Each row is a point on a tangle of strands that fork and nearly touch. The rows are in no order.
Two points are linked if the straight distance between their rows is under 71.5. Some points are linked to none.
(728): [  4 -11  -2 -16  16  -2  -4 -14 -30  27  -8  24  26 -10 -11 -47 -21  12
  28 -17  24 -14 -27 -30]
(621): [  5 -13   3  19 -30 -10  39  10  25  29 -20  -6 -24  -5  -6  15  18 -36
  -5  12 -29  12  -6  60]
(361): [ -6 -15 -10  11 -13  11 -26   9  -7 -14  19 -21   4  -1   7  25   1  22
  -5  17 -24   7   7  -3]
(192): [ 22 -26 -36   8 -11   7   2  27  15   9  17 -23  -1 -29  -3  29  21  19
  33  48 -43  28  38  42]
(900): [-12  15  24  -7  21 -10  41  -5  28 -32  38  17 -45  11 -27   6  -5 -11
 -24 -12  12  -3  50 -25]
(946): [ 17  15  10 -15   0 -15 -26  -2  17   7 -38  -9  38  -6  16  28   6   1
  -1 -24  22  -2 -57  16]
(98): [-15 -22 -12  21 -13  18  23  17  -4 -15  54 -14 -51  -1 -16   9  14  -2
   2  29 -34  17  78   6]
(739): [ -2 -11 -26 -10  37  13 -18   3  41 -14  -4  10   2   9 -11   1  -5  25
 -14   4 -18   0  12  24]
(927): [  1  -4 -24  -7  14  11  -5  -6 -33  21   2  18  29 -14 -13 -41 -15  24
  27   5  14 -10  -3 -29]
(687): [  3  23 -16 -15  42   1 -55   8  23 -30  -6   5  17  28  35  20  11  -2
 -33 -25  28  -7 -19  15]
(466): [  5   0  39 -10  -5 -23  26 -23 -12  41 -46  10  12  -5  -8 -27  -5 -27
  19 -40  24  -7 -54   6]
(358): [  0 -17   2  13   8 -13  55  15  15  34   7  37 -36   6 -36   3  -2 -34
 -39   3  -8  -1  -1  20]
(985): [-13  -3  48   5 -20 -16   1 -16 -27  31 -34   8   7   4  -7 -26   4 -32
 -17 -40  18 -23 -59  -3]
(510): [ -3  14  16   0 -19 -23  89  16   5   8  24  -2 -53   1 -18  12   1 -30
  -2   8  17  20  17   6]
(947): [-15   1 -35  17  11  40 -42   5 -24 -26  35  -3   8  -4   7  -8 -10  35
 -16  22  -6  -9  23 -26]
(410): [ -3  -8  14  -5   4  -7  -8 -14  41  26 -47  14   6  14 -14  -3   9 -18
 -26 -21  -4 -21 -43  43]
(708): [ -3  39 -19  -4  33   9 -45   6  14 -58  22  -4  12  13  34  26   4  20
 -18  16  16   1  27  -7]
(362): [  1  31 -30  -8  41   5 -53   5  -3 -23  -8  11  23  32  40  -4   7  -2
 -17 -20  36 -13 -12  -4]
(926): [ 32  36 -21 -29  19  -2  -3 -16  24 -15 -23   7  45 -12   9   6   6  25
  37  17   5   7   7  -3]
(114): [ 14  -1  23 -25  11 -20  34 -17   7  29 -52  13  17 -14 -13 -17 -15 -20
  35 -31  20   4 -46  13]
(397): [ 24 -12  -6  11 -53 -12   0  16   0  23 -34 -45  32 -32  20  45  17 -12
  37  20 -19  27 -29  49]
(331): [  3 -31   6  10 -31  -3  13  -2 -47  58 -23  -6  22 -22   3 -31   1  -9
  52   8  -5  10 -41   7]
(679): [ 19 -19   4   1 -31 -10  11   5 -29  41 -33 -16  31 -23   6  -1  -1  -7
  39   3  -6  20 -38   9]
(37): [ 29  26 -22 -13  -4  11 -10 -20  17 -17 -20  -9  44 -10  18   9  17  31
  47  34 -11  14  22  -1]
(63): [-29  -1 -14  27 -12  34 -64  13 -34 -21  37 -22   9   7  30   5   3  30
 -33  18 -10 -17   4 -27]
(722): [ -7  12  34 -20   0 -26 -11 -18  21  -7 -34  -2   3  10   6   8   2 -38
 -21 -60  36 -15 -54  13]
(303): [ -1   2   3  25   8  -8  58  21  47 -14  27   7 -49  11 -25  35   6 -23
 -33   9 -11   8  38   4]
(140): [  0  -1   4  14   1 -16  82  26  14   5  40  10 -60   6 -25  18   2 -30
 -17  16   5  16  33  -2]
(699): [ 22  -4  -1  13 -47 -13  -4  12 -34   3  -1 -41  19 -36  19  34  16   0
  43  33 -11  32  -1   6]
(407): [-15  11 -39  25 -13  48 -62   5 -25  18 -16 -11  46  -1  41 -19  17  38
 -11  30 -29 -32  -8   4]
(555): [  4  20  21 -19  -9 -21 -36  -6  11  -6 -38 -16  26   1  26  20   1 -19
  -7 -51  35 -13 -74   7]
(60): [ -8 -18  12  -7   4   3  14 -13 -33  41 -17  24   8   0 -21 -56 -18  -6
  24 -21   7 -11 -24 -16]
(541): [  4   5  19   9 -11 -16  30   9  57 -22 -15 -23 -22   5  -3  46   5 -20
 -15 -10 -17   0   8  24]
(349): [-21 -10   9  12   8   2   7  -5  10   6   8  31 -23  18 -32 -12  -3 -19
 -41 -11  -4 -18   5   0]
(175): [ 28  -1  -3 -27  18 -17  12 -12   6  24 -39  17  36 -11  -8 -13 -12   9
  40 -17  16   4 -34   2]
(986): [-21   5  28  11 -12   1   8   4  20 -59  41 -19 -44  12  -3  37  -5  -6
 -33  -4 -11   5  42 -19]
(654): [-23  -1  36  12 -24   3 -48  -3 -33 -43  39 -28 -15   9  21  10  -6   6
 -31 -14   9  -4  -8 -45]
(828): [ 17  -9 -20   8 -28   2   0  12 -18   2  18 -27   6 -31   4  24  20  16
  36  45 -23  31  37  10]
(412): [ 19  34 -19 -20  35   0 -12  -7  22 -48  15   1  16   2  12  23   1  32
   5  18  13   8  33 -13]
(457): [-33  -4  58  28 -50  -9 -37  -4 -57 -26  27 -31 -25   2  17  -1  -6 -17
 -34 -22   9 -12 -22 -52]
(65): [-10 -39   6  16 -24  13  18  -4 -42  61 -22  11   2  -5 -15 -47   7 -19
  19   8 -23  -3 -29  22]
(972): [  4 -14   1  26 -14 -20  63  24  25  36   0  11 -39  -3 -21  21   9 -42
 -24  16  -9  13 -18  49]
(232): [-13  -7  27  12  -9   0  17 -15 -17  20  -9  17 -12  11 -21 -10   0 -25
 -18 -12   1  -7 -14   1]
(223): [  5  -6  23  -4 -17 -20  10  -3 -36  -4   7 -16  -5 -16   1   4 -14  -5
  25   0  10  21   0 -32]
(270): [ -2   4  26  -9   4  -7 -21 -13  22  10 -33   7   2  15  -3   0   9 -19
 -28 -41  14 -20 -52  27]
(794): [-15 -26  -4  13 -19  15  -5  -2 -58   6  33  -5 -10 -11  -7 -30 -20  11
  20   9  -6   7  22 -43]
(275): [-18 -13  30   9 -27  -8 -33  -8 -40  27 -17   2  18   0  12 -34   2  -6
  -9 -40  15 -29 -62 -17]
(421): [-12 -29 -25  24  -2  21   5  13  29  -7  33  -4 -41   8 -18  10  15   6
 -11  28 -50   5  65  20]
(161): [-22   0  25  -1  -2  -2  21  -5  -9 -27  42   7 -43   5 -22  -1 -15  -5
 -13  -6   1   7  49 -38]
(577): [ 14  10  22 -32   7 -29  72  -5  15  -2  -5   4 -27  -4 -17  -2 -19 -10
  36  -8  19  25  30  -9]
(956): [ -6  -1 -50 -12  64  26 -32   8  26  -3  -4  23  13  13 -10 -31 -16  26
 -14  -4   1 -19   5  21]
(620): [  6  33 -36   5  30  21 -56   0  21   0 -31  -8  38  17  41  13  22  31
 -14  21 -17 -18  -8  32]
(580): [-23 -11  31  21 -42  -8 -58  -4 -64 -14  31 -22   0   0  32 -23  -7  -2
 -24 -29  20 -23 -41 -56]
(931): [ -4   1  16  23 -20 -13  45  17  33 -18  10 -16 -38   3 -12  41   9 -31
 -28   0 -18   8  23  15]
(793): [ 15  27 -22 -27  43  -1 -27  -6  10 -21  -6  20  27   6  11  -8  -1  12
   6 -10  35  -6 -14  -2]
(439): [  1   5  26 -23  -6 -20  55  -4 -11 -14  32  -1 -48   0 -12 -11 -25   2
  27   7  21  31  58 -45]
(567): [ -1  27  12  -2   0  -4 -50   2 -20 -79  49 -18 -17   0  32  26  -8  13
 -22   8  25   8  25 -56]
(974): [  0  -1 -22 -21  51  12 -17  -4  11  -8   2  25  13   8 -18 -26 -16  15
   1 -17  18 -15  -4  -5]
(928): [ 32   4 -30 -19  30  -1   4  -4  39   8 -31  13  36  -4  -5  16   2  27
  23   9  -6  12  -8  28]
(418): [ -4  10   6 -27  34  -5  -4 -10  -1 -34  36   9 -19   4 -11 -16 -23  12
   4 -20  26   4  28 -39]
(777): [ -5  24  39 -15 -16 -28  68  -8 -16 -18  25  -5 -51   1  -5  -3 -24 -20
  15  -3  30  28  34 -39]
(668): [ 23  12 -35 -10  29   9 -29   4  45   4 -39   8  39   7  16  21  14  30
  -6  16 -17  -5 -13  40]
(57): [ 35  23 -14 -10 -39   3 -14 -12   3  -5 -25 -29  48 -20  29  27  31  17
  51  38 -22  21   9  12]
(327): [ 15 -11 -10   1 -15   4 -14   0 -29  49 -35  11  58 -14   6 -34   7  15
  31   0  -1 -18 -54  -8]
(150): [  0 -16 -26  10  16  17 -23  13  56 -20   8 -12  -6  17  10  33   5  29
 -26  13 -38   2  18  34]
(718): [ 31  21   2 -28  13 -22 -10 -12  13  12 -41   6  45 -12  11   5   4   4
  22 -17  31  -3 -50   1]
(292): [  4  11 -35  10 -13  35 -33  -8 -21  19 -20  -3  56  -6  22 -20  19  35
  25  29 -16 -17   0  -2]
(100): [-26  16 -33  35 -10  46 -75  13 -35  -3  18 -19  28   2  41  -6   7  34
 -33  24 -16 -27   7 -14]
(461): [ 17 -11   3  -2 -26  -4   0   8 -10   5 -12 -25  24 -20  10  25   7   4
  22  11 -12  18 -19   6]
(530): [-17 -29   7  20 -22  12  23  -5 -38  44  -2  15 -12   8 -25 -29  -2 -23
  -4   9 -16  -9  -4   9]
(487): [  3   5  -3 -18  28  -2  -6  -2  20 -44  24   1  -9   6  -3   8 -13  18
  -5  -9  13   3  24 -22]
(35): [  1  33 -21  -1  41   6 -60  12  26 -53   7 -10  11  32  47  35  12  12
 -40  -1  17  -1  11  10]
(302): [  9  -6  16 -18  -3 -18  50  -2   6  15 -15  -2 -11  -9 -12  -4 -10 -12
  39  -4   0  24  12   4]
(86): [  2 -18   2  -2  13  -1  11 -16  26  41 -44  36   1  14 -29 -22   0 -22
 -21 -10 -15 -25 -26  37]
(799): [ 14 -30  -4  10 -17   0  26   7  32  45 -35   3  -9  -7 -16   0  15 -24
   9   8 -33   9 -12  63]
(309): [-11 -15   5  -4  22  10  10 -18 -13  42 -25  41   2   8 -36 -55  -9 -14
   1 -19   4 -31 -16   3]
(227): [-11  31 -30  13   6  33 -71   4 -10  15 -30  -8  48   6  53  -5  24  27
 -13  16 -16 -35 -16  16]
(287): [ -1  -8  24  -1 -18 -12  33  -5   2   8 -10  -1 -13  -2 -13   2  -7 -18
   5  -8  -6  13  -2  12]
(605): [ -7 -19  -4   0  17   3  28  -9   7  50 -24  52  -9   8 -42 -39  -5 -25
 -13  -5  -5 -25 -16  22]
(243): [-14 -10  21  -3 -16  -6  36  -1 -29 -18  49  -6 -50   0 -13  -9 -19   1
  16  16   2  29  63 -42]
(93): [  2  25  28 -14 -13 -33  85  -2  15 -17   5  -9 -45  -3  -9  17 -18 -22
  17  -4  23  21  24 -10]
(761): [  4 -33 -23  16  -5  10   8  23  24  -1  23 -15 -22 -13  -8  18  18   7
  15  27 -49  18  45  37]
(566): [ -8  17   4   4   1   3 -58  -1 -29 -55  44 -16  -5  13  35   8  -4   8
 -30  -7  25  -8   1 -47]
(404): [-17  -8 -40   1  21  41 -21   4 -17 -10  31   6   5  -4 -14 -22 -18  36
  -4  19  -9  -2  39 -23]
(53): [-13 -17 -10  19  22   2  37   8  28  19  13  48 -35  16 -45  -5  -5 -24
 -46   7 -11 -16  15   8]
(4): [-13  -4  21   7 -22  -7 -45  -3 -52   0  15 -11  17  -1  23 -26  -4   4
 -14 -31  21 -24 -48 -42]
(477): [ -9 -27   2  13 -34   4  19  13 -21   0  39 -27 -38  -8  -5   9  12  -9
  17  27 -29  28  48  19]
(524): [  1  -3 -43 -12  22  28  -4  -3 -24  12  16  18  18 -12 -20 -37 -20  36
  25  20   4  -6  30 -32]
(261): [-15  19  28 -23  27 -12  18 -17  12 -44  30  21 -32  14 -17  -9  -9 -19
 -20 -34  32  -6  28 -30]
(28): [ 13   4  11  -9   9 -17  24   1  65 -21 -21 -13  -4  -2   1  38   1  -4
  -2 -25  -9   4  -4  27]

A fork is a point with three links. Follow the links from the first point to the second and name the forks in between, in order.
(461) / (53): (232)
(439) / (679): (93) (232)
(349) / (900): (232) (93)
(412) / (140): (93)

Follow the links from the first point to the second, and from the first to the third. Name the last point that the two ways share.
(303) / (243) / (232): (93)
(412) / (302) / (931): (93)
(461) / (510) / (972): (232)
(972) / (541) / (828): (232)
